Each row is a point on a tangle of strands that fork and nearly touch. The rows are in no order.
Points whose rows are less than 98.9 apart are linked; no others are. Some points are linked to none.
K_217: -22	19	-12	-32	-13	-17	6	-10	61	-14	35	1	-28	-10	-29	4	-5	-27	0	-28	7	-6	2	57	-6	3	-6	3	-12	-12	-13	2	-4	-14	18	9	21
K_610: -7	-15	-13	-21	-4	-41	2	3	32	10	41	20	-13	3	13	-11	-18	-5	2	-11	-2	23	-2	13	21	28	-32	-28	2	-26	4	12	7	-8	-32	36	-4
K_350: -4	-40	28	3	-4	40	-13	48	-10	23	-11	15	7	-8	6	16	-24	-9	8	48	10	1	21	-41	31	0	10	-4	11	-8	21	-22	4	9	6	3	-23
K_612: 11	3	-9	-6	0	-28	-3	-34	15	33	-25	11	-11	7	-2	-14	-6	32	13	13	28	12	-16	-6	-2	12	23	-10	-1	36	18	7	-11	1	-19	17	-30
K_394: 25	-17	40	11	-2	10	-12	16	-24	-12	-6	-37	49	-6	18	19	18	-1	-30	31	-12	-21	39	-18	13	-22	-4	25	-6	7	-14	10	-9	0	7	-9	-15
K_317: -9	18	15	-6	-13	13	-12	2	-3	23	-15	19	-5	12	-44	-10	1	-4	5	36	21	-32	19	-14	38	6	30	5	-16	-16	-7	-20	-1	30	-1	-13	-18
K_785: -25	-6	-1	44	-14	-22	5	-4	-3	24	7	12	4	7	53	0	-7	-11	5	5	-1	63	0	-20	23	4	-40	-31	0	11	15	-6	-20	-22	6	25	-26
K_643: 23	-6	7	9	17	-8	4	60	-4	29	-21	-17	-23	11	7	-9	-16	27	23	31	14	4	-10	-8	4	22	-24	-20	-16	3	-7	30	-15	0	-34	30	0
K_651: -27	-23	6	31	-13	-8	-8	13	-21	29	22	20	-29	-11	10	9	8	-10	13	2	16	29	-9	-33	70	1	-33	-45	0	-14	2	-31	9	-1	9	15	-11
K_545: 5	72	-30	18	23	1	10	8	-17	-18	-8	43	-26	-17	16	-23	1	9	23	-29	-8	1	-46	5	-7	-4	13	6	-26	-14	10	5	-22	-2	-3	-2	23
K_748: 23	-22	-7	-3	30	4	-10	-10	25	-21	-21	-5	-17	21	15	-1	20	-3	0	-20	-21	7	25	-5	-3	-4	0	24	-24	-8	-35	22	-9	6	19	-3	20
K_107: 0	47	-16	13	-30	-51	7	-26	-24	13	9	17	7	-13	7	-37	5	-13	-10	-32	-9	0	-19	13	11	-11	-19	-3	0	-2	8	24	-11	-26	-26	3	-16
K_823: -4	23	-2	30	-12	2	3	-13	1	30	-10	-11	-12	23	-4	17	44	8	20	2	15	16	-13	14	9	6	-9	-12	-18	39	15	-17	-20	-20	-6	6	-26
K_330: -29	-9	3	-11	-20	-10	6	-13	-29	26	36	-6	-11	-31	-20	-21	-10	2	-37	-2	2	-25	-6	-9	17	8	-10	-19	33	-20	15	-19	5	-14	-17	-15	-35
K_106: 8	10	-17	-8	17	-2	6	57	6	-13	13	30	-27	-3	-2	-6	-6	14	40	-7	5	-16	-20	12	18	2	-11	-10	-5	-40	-9	6	9	5	8	6	22
K_244: -1	28	26	-1	8	-9	7	3	12	19	21	-29	-36	16	-33	-13	27	-28	-35	-6	28	-32	3	15	19	-7	-6	17	-8	-29	-24	6	-11	-13	19	-10	11
K_66: 10	15	26	-6	-20	15	2	-2	28	23	-4	-7	-9	16	-44	16	18	-6	17	33	26	-37	11	-1	19	-2	21	7	-19	22	0	-16	2	0	3	-7	-14
K_489: 10	37	-3	-25	1	10	-10	8	43	-12	14	2	-51	14	-27	-18	-7	-31	6	3	-4	-3	-6	34	-2	25	-14	-8	-41	-1	-28	10	-50	2	-3	0	19
K_699: 1	-21	-29	-5	12	-29	-6	-7	40	-12	20	44	-26	10	23	0	-8	-5	15	-21	-11	28	7	3	26	5	-18	-23	-4	-13	-12	0	22	3	2	22	16
K_649: -27	22	-24	-5	-15	-8	14	-26	30	-40	-7	1	-2	-8	-5	12	27	-19	4	-43	-32	2	-25	29	-20	-14	5	45	-21	-21	-11	9	22	-3	27	2	18
K_278: -18	26	10	-9	9	10	-5	3	42	6	-2	6	-44	4	-39	-3	13	-5	10	0	-4	-11	-14	-6	44	0	-3	31	-32	-31	-33	-26	-3	26	29	-9	4
K_447: 13	7	-7	-13	-10	29	11	2	-43	-5	6	-10	22	-37	2	18	3	4	28	-24	-16	-26	1	17	-32	-3	22	6	30	30	30	-15	25	11	1	-35	9
K_561: 6	11	-5	-23	-2	25	8	22	-25	-40	-12	-9	23	-7	0	11	1	4	-5	-6	-25	-22	19	16	-44	-17	41	43	8	-12	-1	12	14	14	25	-12	35
K_41: -20	4	-6	24	-17	19	-7	-38	-17	-14	9	38	13	7	8	3	5	-14	-4	-20	-13	15	11	-7	-6	-11	-7	0	-18	-11	1	-28	2	-6	2	-21	-11
K_844: 31	-29	5	-13	-3	40	-5	20	-37	-14	-9	-8	10	-41	-2	6	-22	-4	9	3	-15	-23	2	-5	-23	2	34	-3	13	29	27	-16	-2	38	-13	-35	-11
K_700: -23	27	-7	-24	13	-13	2	-8	70	1	10	4	-61	11	-25	-1	11	0	6	-14	10	9	-2	29	22	8	-8	20	-9	-27	-25	-4	-6	0	28	12	24
K_210: 1	14	-17	-16	-14	-8	10	-21	-13	-13	-4	11	-5	-14	6	-25	-6	-10	1	-29	-26	7	-4	16	-29	1	11	-1	-13	8	-10	18	-9	-9	-22	-24	19
K_972: -20	-18	-19	36	7	-23	6	-13	-3	-2	-6	41	27	9	33	-2	-13	2	-3	14	-13	54	5	-40	19	0	-40	-24	-12	-5	17	-1	8	3	-6	19	-15
K_710: 20	-16	2	-24	-13	-8	-4	-60	32	3	17	-36	-17	4	3	-8	27	-29	-34	-37	-8	11	22	21	6	-6	-6	-1	10	17	-14	-7	-6	-9	22	-14	-8
K_326: -26	-4	-31	15	-1	-9	15	-3	0	-11	4	39	42	14	36	19	-18	27	-10	-4	1	57	-3	-28	-4	-3	-16	-7	7	-7	35	-1	39	-10	-10	28	7
K_661: 15	-28	0	-14	-4	4	9	-9	-41	-28	-10	-39	41	-14	21	20	17	8	-2	-22	-35	10	22	18	-21	-18	10	14	15	9	-8	17	37	4	-4	-16	8
K_188: -34	4	-16	-27	-29	-2	13	-11	-15	-6	8	-11	46	1	-17	-21	-47	-16	-21	7	-19	-13	3	9	-49	8	16	1	10	-2	16	9	6	-1	-22	-11	8
K_122: -15	21	21	-2	-13	-36	-15	-39	39	37	-19	14	1	25	5	-26	-7	2	-16	23	24	35	-6	12	8	4	29	-5	0	24	3	11	-15	-10	-17	18	-21
K_340: 19	4	-13	-14	-7	-20	18	6	8	-10	5	9	-5	-21	-10	-5	3	12	51	-16	-2	-18	-24	24	15	24	-23	-22	-10	19	11	28	-1	3	-11	12	-7
K_49: -14	-13	8	-12	-11	-17	-9	18	14	10	27	-14	-23	20	5	-13	-20	-21	-24	11	-3	25	4	10	13	12	-35	-28	-1	-22	-5	1	-14	-16	-19	16	10
K_980: -43	-12	8	-15	-15	0	-3	-7	-10	53	22	-21	-4	-5	-14	6	-12	1	-29	27	13	6	11	-20	30	3	1	-23	50	1	35	-34	6	-14	1	-5	-27
K_147: -9	-21	-17	9	7	-4	0	-2	4	-27	-5	31	19	26	42	22	-10	17	-7	-22	12	39	21	-15	-22	-9	13	2	19	-15	10	-12	24	-7	8	18	29
K_399: 11	-15	56	20	3	36	-25	1	-27	6	13	-29	7	-2	8	0	22	-9	-33	16	8	-12	37	-16	18	-21	2	2	-6	-2	-25	-14	-23	0	30	-19	-12
K_298: 15	-18	22	-2	16	20	-4	15	-15	8	-9	-37	-1	9	10	7	-5	13	-33	0	5	-5	3	-18	-39	8	18	22	15	12	-1	-3	6	-14	-4	2	17
K_818: 14	-23	-8	-31	-14	28	-2	-23	23	-18	12	-5	-21	-22	-8	11	-21	-30	21	-18	-22	-4	8	18	-17	13	8	-13	-9	38	0	-24	-21	12	-7	-26	-9
K_120: -21	-3	-15	-13	-12	-7	5	11	14	12	36	48	-36	-12	-26	0	-8	-5	42	-17	16	-8	-11	12	34	6	-16	-20	7	-8	9	-32	0	14	6	6	-8
K_982: 7	-1	3	-1	4	17	18	6	38	3	-23	-15	-10	13	-12	34	-15	13	43	12	29	13	-6	27	-35	16	8	5	-14	60	20	-7	-15	2	0	25	2
K_501: -2	31	-27	12	13	-18	1	-6	-1	-38	9	58	5	6	10	-35	4	-15	-20	-17	-22	16	-6	-8	-9	-11	-18	1	-38	-51	-24	11	16	-13	-12	7	41
K_202: -13	28	-4	14	48	-2	-31	16	-2	14	-13	50	-30	25	23	-29	-11	23	-2	21	37	26	-13	-49	3	4	34	-15	-4	-28	-24	-13	3	9	8	4	32
K_148: -27	-34	22	39	1	29	-15	-30	-15	9	-6	-6	20	11	43	7	-10	-10	-34	9	-1	44	6	-19	-28	0	-5	-4	3	20	15	-30	-26	-12	9	1	-12
K_751: -18	34	-30	3	17	-8	5	-29	53	-7	-11	36	-32	18	4	3	13	21	18	-16	6	33	-10	-13	12	-10	25	19	-12	-11	7	-24	6	14	39	17	7
K_640: -2	29	-4	-7	-10	-41	-2	17	3	6	11	-26	8	10	36	-22	-14	12	-33	-2	12	11	-16	12	-29	7	-8	10	26	-3	21	33	-10	-40	-19	28	4
K_372: -17	34	-2	20	-10	-6	5	0	-15	-3	-15	7	28	20	3	12	16	9	0	-5	12	-4	-11	-2	-33	-5	3	18	-2	-4	10	7	11	-17	-8	23	5
K_905: 12	18	12	6	16	44	6	18	-15	-24	-27	-30	-9	-7	2	-35	-8	-14	-17	17	0	-1	-18	22	-47	3	21	12	-22	16	-18	23	-43	22	-18	-18	31
K_943: 13	1	5	6	-15	12	-11	-19	-44	-15	0	3	23	-28	-19	7	13	-4	-7	-16	-14	-41	11	-9	12	-24	5	-3	10	-8	2	-8	17	13	-1	-41	-29
K_78: 21	-10	-10	-6	11	-14	13	16	7	30	-4	-10	-23	-11	5	26	3	57	46	10	33	-18	-22	-12	8	21	24	-11	19	17	29	-1	7	7	9	15	-3
K_555: -6	11	-14	-6	-8	-23	17	6	15	13	30	16	-16	-27	-44	12	9	-1	40	-12	18	-27	-22	36	33	0	-21	-12	-10	13	8	-9	9	-17	-3	18	-24
K_779: -35	57	-21	4	14	4	-8	-23	41	-2	-17	29	-38	22	-22	-7	2	5	19	6	-11	2	-26	-14	18	2	10	40	-41	-10	-16	-6	-8	23	26	-8	11
K_427: 0	34	8	-1	-5	22	-3	4	-48	-17	10	-6	-4	-37	-47	-15	25	-19	-8	-14	-6	-53	-10	16	-3	-16	12	13	2	-10	-14	-5	-12	5	6	-48	-17
K_153: 15	12	-21	0	-7	-28	3	-9	25	13	-11	16	-1	-1	-1	-6	-18	15	45	19	9	3	-20	7	3	36	-14	-20	-22	36	15	21	-16	11	-35	26	-29
K_257: 28	1	-23	-5	-4	-32	13	-45	-9	-2	15	5	2	-24	11	-4	29	9	8	-56	-9	18	-32	24	-4	-3	-12	-6	28	21	23	14	16	-4	16	-4	-14
K_507: 7	-62	-3	19	11	2	-7	-12	-21	-7	-26	-30	47	-25	15	25	3	-6	-1	21	-41	26	25	-24	13	-7	-38	-22	15	33	12	8	8	15	-9	-15	-37
K_190: -17	-48	18	30	10	21	-8	-31	-35	-18	-11	-21	53	-14	40	2	-8	-4	-42	11	-29	20	20	-11	-32	-19	3	13	11	8	-10	-10	-11	5	13	4	-7
K_170: 27	-32	-11	-33	-6	8	9	-22	15	4	-11	-12	-1	-36	0	5	-28	-3	29	8	-16	3	-11	14	-14	26	11	-22	-1	64	5	8	-8	23	-18	-12	-27
K_611: 6	-19	20	-24	-6	-6	6	12	25	2	42	-49	10	6	-19	15	15	-22	-36	-27	7	-11	13	16	1	-5	-18	2	33	-16	-8	-17	20	-28	10	4	8
K_355: 19	-9	21	29	-15	-2	-7	-17	-14	-14	-2	-40	18	-5	-19	20	55	-22	-7	-29	-2	-17	12	21	22	-23	-31	5	3	11	-11	-10	16	-15	24	-21	-25
K_498: 23	-23	14	30	7	-5	-2	26	-29	28	-41	-16	42	-1	-15	12	16	24	20	47	2	-17	6	-38	50	2	-20	1	8	13	8	24	16	26	-7	10	-38
K_110: -3	7	1	-32	-15	-17	-2	-36	41	-10	14	-3	-29	-8	-25	-22	9	-29	1	-11	-14	-15	6	31	6	10	-12	-3	-18	-13	-31	17	-23	-5	-8	-3	-3
K_957: 17	27	1	5	21	23	-3	3	-27	-34	-30	-8	0	3	11	-15	21	-33	-3	-8	-26	12	-8	24	-30	-14	5	13	-35	-2	-37	23	-29	13	-19	-30	39
K_505: -19	-1	16	-1	-8	-29	22	6	14	2	47	-9	-7	-15	-20	13	15	-23	-9	-32	9	-30	-5	27	9	-20	-33	-7	29	-22	-1	-26	23	-14	14	11	-5
K_227: -14	9	-18	-13	-5	3	17	-25	-19	-14	1	26	51	24	-6	-26	-33	-3	-35	18	-5	-13	17	-3	-21	3	27	9	2	-25	-12	23	22	12	-21	3	5
K_357: 56	-36	-6	10	28	-4	19	4	1	11	-20	-19	-12	-24	1	24	15	38	45	5	9	1	-21	-4	7	13	12	-4	14	47	19	20	0	17	-2	3	-6
K_366: -2	-28	37	15	4	21	-18	40	9	13	1	-14	-13	25	-4	31	-7	-10	6	60	19	28	9	-33	26	8	-3	-24	6	2	2	-39	-12	-2	-4	10	-1
K_481: 0	-6	2	20	-8	-5	7	20	-23	15	-17	-10	47	11	-29	19	14	30	22	25	11	-40	2	-23	17	-10	-10	18	8	-4	22	19	39	-12	9	7	-33
K_733: -15	39	7	-17	2	24	24	26	2	-8	24	-6	-23	-31	-49	-15	-4	-17	3	-5	-1	-56	-6	23	3	-10	6	17	2	-26	1	-10	-13	22	21	-36	10
K_727: -22	-3	2	-1	-16	-23	2	-21	-35	-31	24	10	51	-26	-24	-1	10	-15	-8	-26	-27	-28	2	12	-6	-31	-14	0	20	-32	-3	-5	39	-3	-13	-27	-29
K_619: 6	-20	12	2	0	20	-7	12	-6	19	3	-38	12	-7	-17	15	-9	-18	-15	25	-11	-2	27	-16	12	-4	-2	-14	11	31	12	-22	-15	-1	-15	-4	-26
K_241: 13	34	3	-2	-5	-36	12	40	6	9	19	-26	-5	15	-24	-15	23	-15	-9	-13	12	-25	-12	28	8	-2	-24	1	-9	-22	-15	13	-13	-23	-4	10	10
K_325: -19	33	-10	-5	21	0	13	-8	-10	-7	16	41	-21	-20	-9	-15	9	18	-3	-33	-9	-27	-40	7	3	-27	5	26	8	-54	-9	-11	2	23	13	-25	9
K_925: -21	-27	15	21	-5	3	-12	-28	-33	6	-16	-18	41	-9	4	2	-7	6	-22	33	-36	1	23	-34	4	-10	-39	-10	-9	7	-3	14	-2	-9	-12	-12	-40
K_704: -11	41	-27	3	9	18	11	0	-2	-31	8	55	-18	-34	-6	-16	-2	-6	29	-25	-18	-15	-21	9	-11	-7	-2	6	-22	-32	0	3	-3	13	-3	-24	33
K_784: 6	-10	-2	-30	-26	-27	10	-15	-9	-12	4	-41	14	-19	42	-11	-17	-28	-10	-28	-58	29	-5	27	-41	6	-5	-13	11	47	13	18	-1	-15	-34	-5	-3
K_382: -7	15	5	27	6	6	-4	6	29	10	-31	5	-26	41	-3	11	13	8	32	13	24	24	-6	1	-13	4	6	-4	-19	28	6	-6	-20	-13	-2	27	-2
K_174: -7	31	-2	-21	-28	-2	7	-14	9	0	6	-24	7	-2	-20	-23	-38	-9	-17	13	2	-19	-2	33	-46	15	14	-12	-7	28	14	-1	-16	-19	-16	-9	0
K_618: -19	13	1	17	-2	30	-9	9	-26	-8	-12	26	43	24	-13	-16	-18	0	-26	20	13	-18	15	-25	-19	-12	1	19	-6	-40	-20	2	9	2	-5	-6	16
K_388: 8	-40	-10	-21	-7	4	6	-16	-26	-26	-8	-42	26	-7	43	-4	1	-23	-14	-38	-50	28	17	15	-52	-9	14	5	10	31	-5	9	20	4	-23	5	25
K_597: 0	4	1	14	19	50	-10	7	-15	-17	-22	8	-13	7	2	-11	-31	5	-10	18	20	-3	-13	-18	-42	-2	31	7	-10	12	-4	-9	-33	24	-22	-14	28
K_884: -13	28	-11	-7	23	0	4	23	28	12	-10	36	-31	-9	-30	10	2	32	39	5	38	-36	-21	-8	11	5	22	33	0	-29	3	-6	17	16	34	-10	12
K_594: -7	31	-22	-15	-17	-5	2	-34	6	1	-1	37	2	-2	-14	-29	-31	-9	-5	6	-13	-3	-8	15	-18	14	13	-5	-17	9	-1	5	-23	5	-26	-3	-9
K_198: -8	34	8	-14	14	-17	-17	-13	47	0	-9	8	-50	29	9	-27	-10	-13	3	3	8	22	-13	18	-12	10	11	3	-27	8	-16	6	-49	-5	-3	9	21
K_89: 13	6	-11	-13	22	12	24	-1	22	9	-11	-3	-19	-5	-14	27	10	32	25	-8	23	-21	-14	3	-11	5	31	18	5	-8	10	6	15	6	28	2	13
K_433: 5	4	8	-4	14	5	-9	-39	41	-1	-10	-20	-28	22	-2	-7	36	-14	-14	-12	-8	12	26	1	21	-8	-3	18	-18	6	-33	0	-3	12	35	-17	-2
K_753: 33	-37	-9	-3	10	2	-15	4	27	9	-9	-2	-31	5	-10	7	5	-3	30	5	4	3	14	-3	41	18	-6	-26	-6	10	-18	1	-4	18	1	-1	2
K_316: -4	-3	-5	-17	-8	-24	0	-15	2	29	19	7	-5	-2	8	-24	-11	20	-41	-17	6	-4	-5	-6	2	13	8	-14	20	-22	8	6	10	-14	-5	-6	-7
K_999: 10	-27	19	22	-8	21	-23	42	-43	-21	-12	31	34	-4	15	13	-24	-5	0	35	-3	-9	17	-45	5	-5	9	5	-6	-10	10	-5	-14	22	-4	-7	-17
K_4: -25	-14	23	38	1	8	-18	-2	-14	26	-1	-15	-5	5	44	15	7	3	-10	7	-4	55	7	-18	-1	-6	-26	-31	11	28	8	-28	-28	-40	17	11	-10
K_284: -29	-19	13	2	-5	17	10	13	-11	28	0	-38	6	-8	-13	18	-34	-5	-16	32	-4	3	15	-40	-4	-1	-21	-22	34	13	46	-41	-15	-2	-20	5	-28
K_515: 14	51	-32	11	-2	-13	12	20	-19	-15	4	22	-22	-4	40	-20	-13	2	29	-24	9	15	-44	11	-20	4	-1	-3	1	2	35	9	-29	-25	-23	0	22
K_970: 24	-14	26	-23	-13	38	1	46	-23	-40	0	-19	39	4	-3	27	-19	-19	-18	17	-12	-34	26	14	-28	-15	44	29	7	-8	9	-2	23	24	15	-8	12
K_395: 15	-19	3	8	0	9	-5	-8	-26	-30	6	-26	33	-4	15	31	54	-15	3	-44	-19	1	12	20	-10	-33	-8	15	16	2	-8	3	31	-12	39	-11	1
K_468: -27	-20	3	30	9	14	-27	-47	14	13	9	46	-10	15	23	8	19	-4	-9	-3	18	51	25	-26	35	-8	8	-12	2	-15	-18	-40	20	4	49	-10	4
K_292: 21	-11	-5	-19	19	0	9	36	-2	-2	21	14	-19	-12	-16	-15	-14	17	-1	-3	9	-42	-15	-6	15	17	14	-4	7	-34	-10	24	4	7	7	-15	23
K_770: -8	-15	9	-2	2	5	-23	19	15	3	25	4	-19	42	6	-14	-16	-12	-35	25	14	27	25	-16	6	15	-10	-9	-1	-33	-32	-4	-2	3	-5	19	29
K_442: -12	46	29	9	-3	-29	-22	-19	13	28	-19	22	-23	36	32	-32	10	10	-18	7	48	32	-3	0	6	-11	29	9	-6	-4	-13	15	-22	-24	-4	28	11
K_558: 17	-9	-2	28	-19	3	-2	-25	-7	12	-12	-19	0	-2	-6	19	42	-5	7	-6	7	3	8	6	25	-3	-29	-17	0	29	-1	-6	2	2	18	-1	-41
K_583: -21	11	0	-2	-22	-28	21	-7	-10	-27	35	4	21	-20	-21	9	19	-19	-1	-42	-15	-31	-24	40	-19	-22	-26	1	14	-12	-9	-4	39	-11	1	1	-5
K_787: -29	8	7	15	13	3	2	12	-6	4	29	38	-14	0	-8	-4	22	18	-4	-41	17	-7	-12	-9	15	-30	-1	4	5	-53	-1	-18	17	-7	21	-4	17
K_771: 19	11	27	10	7	23	-14	17	-8	-2	13	-35	-5	17	-18	-3	19	-38	-31	19	-1	-19	27	4	9	-5	-8	0	-16	-14	-28	-7	-21	-1	7	-9	4
K_391: -21	11	-6	19	-9	2	-8	33	-28	-20	8	19	46	32	1	6	-2	-8	-21	13	5	-13	12	-11	-1	-23	-32	3	-11	-59	-7	13	8	-22	-5	7	16
K_348: 19	6	-2	-34	10	-31	-6	0	24	26	23	19	-50	-16	-9	-28	-12	14	-1	-12	5	-21	-10	-1	18	25	13	-12	9	-16	-12	13	0	3	6	-2	5
K_904: 12	9	-13	19	-7	-24	11	10	-38	3	-23	-47	45	-13	-3	22	11	36	2	15	-5	-36	-13	-15	-7	-8	-13	6	22	0	21	31	32	-13	-8	-4	-11
K_173: -1	-34	7	-6	0	4	-2	-18	-26	-11	-30	-38	68	0	-5	2	-21	16	-43	29	-14	-23	24	-20	-19	-15	19	31	21	8	-1	20	28	4	3	-6	-16
K_133: 17	-17	11	-12	30	32	2	-1	37	-12	-36	-17	-26	15	8	15	-6	8	4	4	-2	1	15	2	-27	-6	31	33	-20	21	-22	9	-13	19	8	11	29
K_228: 0	-17	27	12	30	18	-8	33	33	8	-12	-15	-3	48	7	7	-12	7	-27	36	30	31	9	-15	-16	2	8	5	-7	-12	-27	-1	-11	-11	-9	35	29
K_222: 21	-42	3	-29	2	2	7	-12	21	-9	17	-28	-17	4	7	26	15	-17	-14	-38	-4	1	24	12	-1	2	0	-4	21	12	-1	-22	5	5	18	-9	13
K_506: 18	15	-9	-23	-17	-38	1	-23	14	-5	-2	-20	-9	-14	26	-35	-11	-6	-9	-34	-18	19	-18	35	-28	9	4	-3	3	33	6	26	-21	-7	-33	12	9
K_402: -5	23	-15	-9	10	24	6	7	-34	-48	-28	-16	24	5	16	-17	12	-17	-2	-9	-41	10	16	23	-52	-23	32	35	-20	-6	-28	17	0	14	-11	-21	41
K_343: 33	-8	-15	4	13	-15	16	39	-34	18	-20	-38	17	-23	13	15	12	26	17	-9	-6	-12	-24	-17	20	0	-26	-1	15	-11	7	34	19	-18	-11	9	9
K_119: 30	-30	8	5	28	-6	-14	48	12	18	-16	5	-27	11	10	3	-4	27	34	26	20	7	-2	-30	39	13	-5	-29	-7	1	-25	7	-4	10	-14	19	25
K_309: -16	37	22	27	27	-9	-14	13	-20	16	-18	33	-3	31	24	-31	10	22	-7	25	39	28	-2	-26	18	1	20	4	-20	-23	-24	20	0	-13	4	21	29
K_196: 39	-59	7	-4	0	-8	-6	-14	11	21	-10	-9	-2	-3	-13	13	14	-7	0	33	-8	3	19	-8	61	18	-7	-30	23	31	-1	2	10	28	5	-14	-31
K_790: 1	-37	24	-3	33	24	-3	4	43	-1	-19	-17	-31	32	10	20	-5	23	5	13	34	39	8	-13	-11	18	33	7	3	26	-10	-13	-10	5	3	31	22
K_798: 10	4	-16	-26	-14	-8	13	-13	-9	-23	-10	11	35	-46	-14	12	16	10	56	-19	-27	-32	4	36	-2	1	5	19	-7	13	4	31	40	4	-3	-20	2
K_657: -14	-1	19	20	8	-2	-5	6	-17	23	8	3	-10	19	4	3	15	6	-20	3	29	13	1	-16	36	-12	8	-2	11	-50	-18	-5	25	-23	25	10	10
K_322: -8	14	-10	15	-35	-32	0	-55	4	-1	12	14	9	-10	7	-21	35	-3	-4	-39	-2	9	-20	30	5	-5	-17	1	4	21	12	3	5	-12	7	-9	-29
K_836: -17	31	-12	-25	-11	22	4	8	-2	3	1	17	-7	-5	-43	-15	-20	-2	-9	28	11	-53	8	-1	-5	21	20	13	-4	-18	7	-2	-12	23	13	-22	0
K_490: -23	-2	-4	4	13	30	-3	-15	21	-18	-10	34	-15	13	7	-5	-31	9	-9	7	18	25	5	-12	-44	9	34	11	-18	8	2	-20	-20	11	-5	19	21
K_438: -1	44	-11	-2	-14	-51	3	2	-3	10	-2	3	28	10	9	-44	-15	4	-27	2	-10	1	-16	14	-18	12	-15	0	-4	-14	7	48	-14	-23	-28	17	-5
K_353: 5	-9	-8	-21	-6	16	22	5	7	-3	0	-11	13	-11	-7	29	-26	10	37	13	-3	-2	-10	16	-39	21	5	3	-1	45	20	2	0	-8	-17	2	0
K_230: -26	26	-13	7	25	9	-19	-26	16	5	-14	51	-18	24	14	-8	-11	20	0	3	23	25	6	-29	-19	-2	34	14	-2	-12	2	-34	9	14	13	6	20
K_80: 4	23	-21	-10	-18	-3	18	-15	-18	1	15	0	3	-32	13	12	14	18	20	-42	-9	-22	-22	31	-17	-1	-1	-5	22	14	37	-9	19	-13	5	-16	1
K_764: 20	-34	-23	3	22	0	-9	-15	25	-23	-7	47	-9	23	32	11	-13	14	23	-17	1	50	4	-10	3	9	-2	-9	-2	0	1	-17	23	18	8	22	18
K_185: 4	-24	-4	-29	-16	17	-7	-19	32	-20	24	-6	-42	-20	-7	17	4	-27	10	-45	-26	-8	7	31	5	-9	3	14	2	-2	-6	-25	-11	13	20	-24	-5
K_16: 42	-24	2	19	5	13	-1	11	-25	13	-29	-7	13	-12	-7	19	1	24	35	20	4	-21	-12	-22	11	-3	5	-1	-1	30	6	17	1	26	-13	-5	-28
K_142: 3	15	16	-7	-8	-10	9	15	15	25	28	-20	-8	-3	-54	23	14	4	13	8	32	-37	7	11	30	5	-8	-5	2	1	0	-4	19	-4	8	2	-12
K_425: -9	-16	21	25	-5	23	-6	20	4	31	-4	-42	23	32	-13	36	11	-16	6	42	9	10	20	-13	17	-6	-18	-7	8	42	12	-30	-16	-15	2	17	-18
K_680: 30	-13	-23	-6	17	-26	8	54	-14	12	-6	-11	-22	-9	21	0	-2	30	20	2	0	12	-31	-9	1	26	-17	-12	2	-7	7	32	2	-18	-18	18	5
K_290: -8	34	-14	-10	-5	-18	11	27	-14	0	1	-21	-3	-16	29	-17	-26	6	-3	-8	2	10	-40	17	-28	26	-2	-6	20	10	43	3	-24	-24	-24	15	-1
K_768: 23	-16	4	-4	-7	38	-6	13	-44	-23	-18	17	33	-26	11	-3	-19	-8	-4	18	-16	-17	14	-30	-16	-1	15	4	-8	15	6	-1	-25	33	-33	-20	-17
K_124: -18	-22	21	29	-4	-18	-9	26	-3	-2	15	3	30	26	2	5	8	-9	-16	18	13	12	20	-4	30	-13	-33	-2	-5	-42	-18	0	12	-28	21	26	9
K_749: 18	-73	-10	11	9	0	-10	-11	-6	4	7	-12	2	-20	22	12	4	-1	1	5	-32	13	18	-26	49	11	-42	-30	21	11	-1	-5	-3	22	10	-15	-31
K_815: -15	3	-23	-14	-17	11	2	16	11	3	35	32	-29	2	-5	-1	-32	2	16	-17	12	13	-14	6	-16	19	-6	-31	9	-12	29	-20	-10	-11	-11	12	9
K_138: -27	-27	19	2	-6	2	-5	-23	-27	13	-21	-10	49	5	12	-14	-15	11	-45	51	-10	-6	24	-39	2	-8	0	0	9	-7	-8	25	11	14	3	-6	-21
K_692: 20	-18	23	-8	-6	16	-2	23	-25	-15	-17	-37	52	-6	-5	19	-15	-6	-17	37	-15	-39	22	-11	-9	-20	25	27	8	15	18	13	24	13	-12	-5	-24

A fork is a point with three links. Follow the links from the first point to the second and name the forks in between, in order.
K_982; K_770 | K_222
K_611; K_692 | K_555, K_230
K_710; K_340 | K_222, K_555
K_815; K_771 | K_555, K_230, K_692

Follow the links from the first point to the second, and from the first to the third. Name the last point that the two ways share.
K_244; K_217; K_815 | K_230
K_771; K_340; K_643 | K_692
K_196; K_217; K_836 | K_230
K_507; K_815; K_583 | K_555
K_610; K_382; K_583 | K_222
K_147; K_122; K_210 | K_222

Name the points in between on the shortest way along the links from the first point to the second, in order.
K_505; K_394 | K_583, K_727, K_943, K_427, K_733, K_836, K_317, K_66, K_142, K_555, K_340, K_153, K_612, K_122, K_442, K_309, K_202, K_230, K_490, K_597, K_905, K_957, K_402, K_561, K_970, K_692
K_710; K_148 | K_433, K_748, K_133, K_790, K_228, K_770, K_49, K_610, K_699, K_764, K_147, K_326, K_972, K_785, K_4
K_699; K_594 | K_610, K_49, K_770, K_228, K_790, K_133, K_748, K_433, K_710, K_222, K_185, K_818, K_170, K_353, K_982, K_382, K_823, K_558, K_355, K_395, K_661, K_388, K_784, K_506, K_210
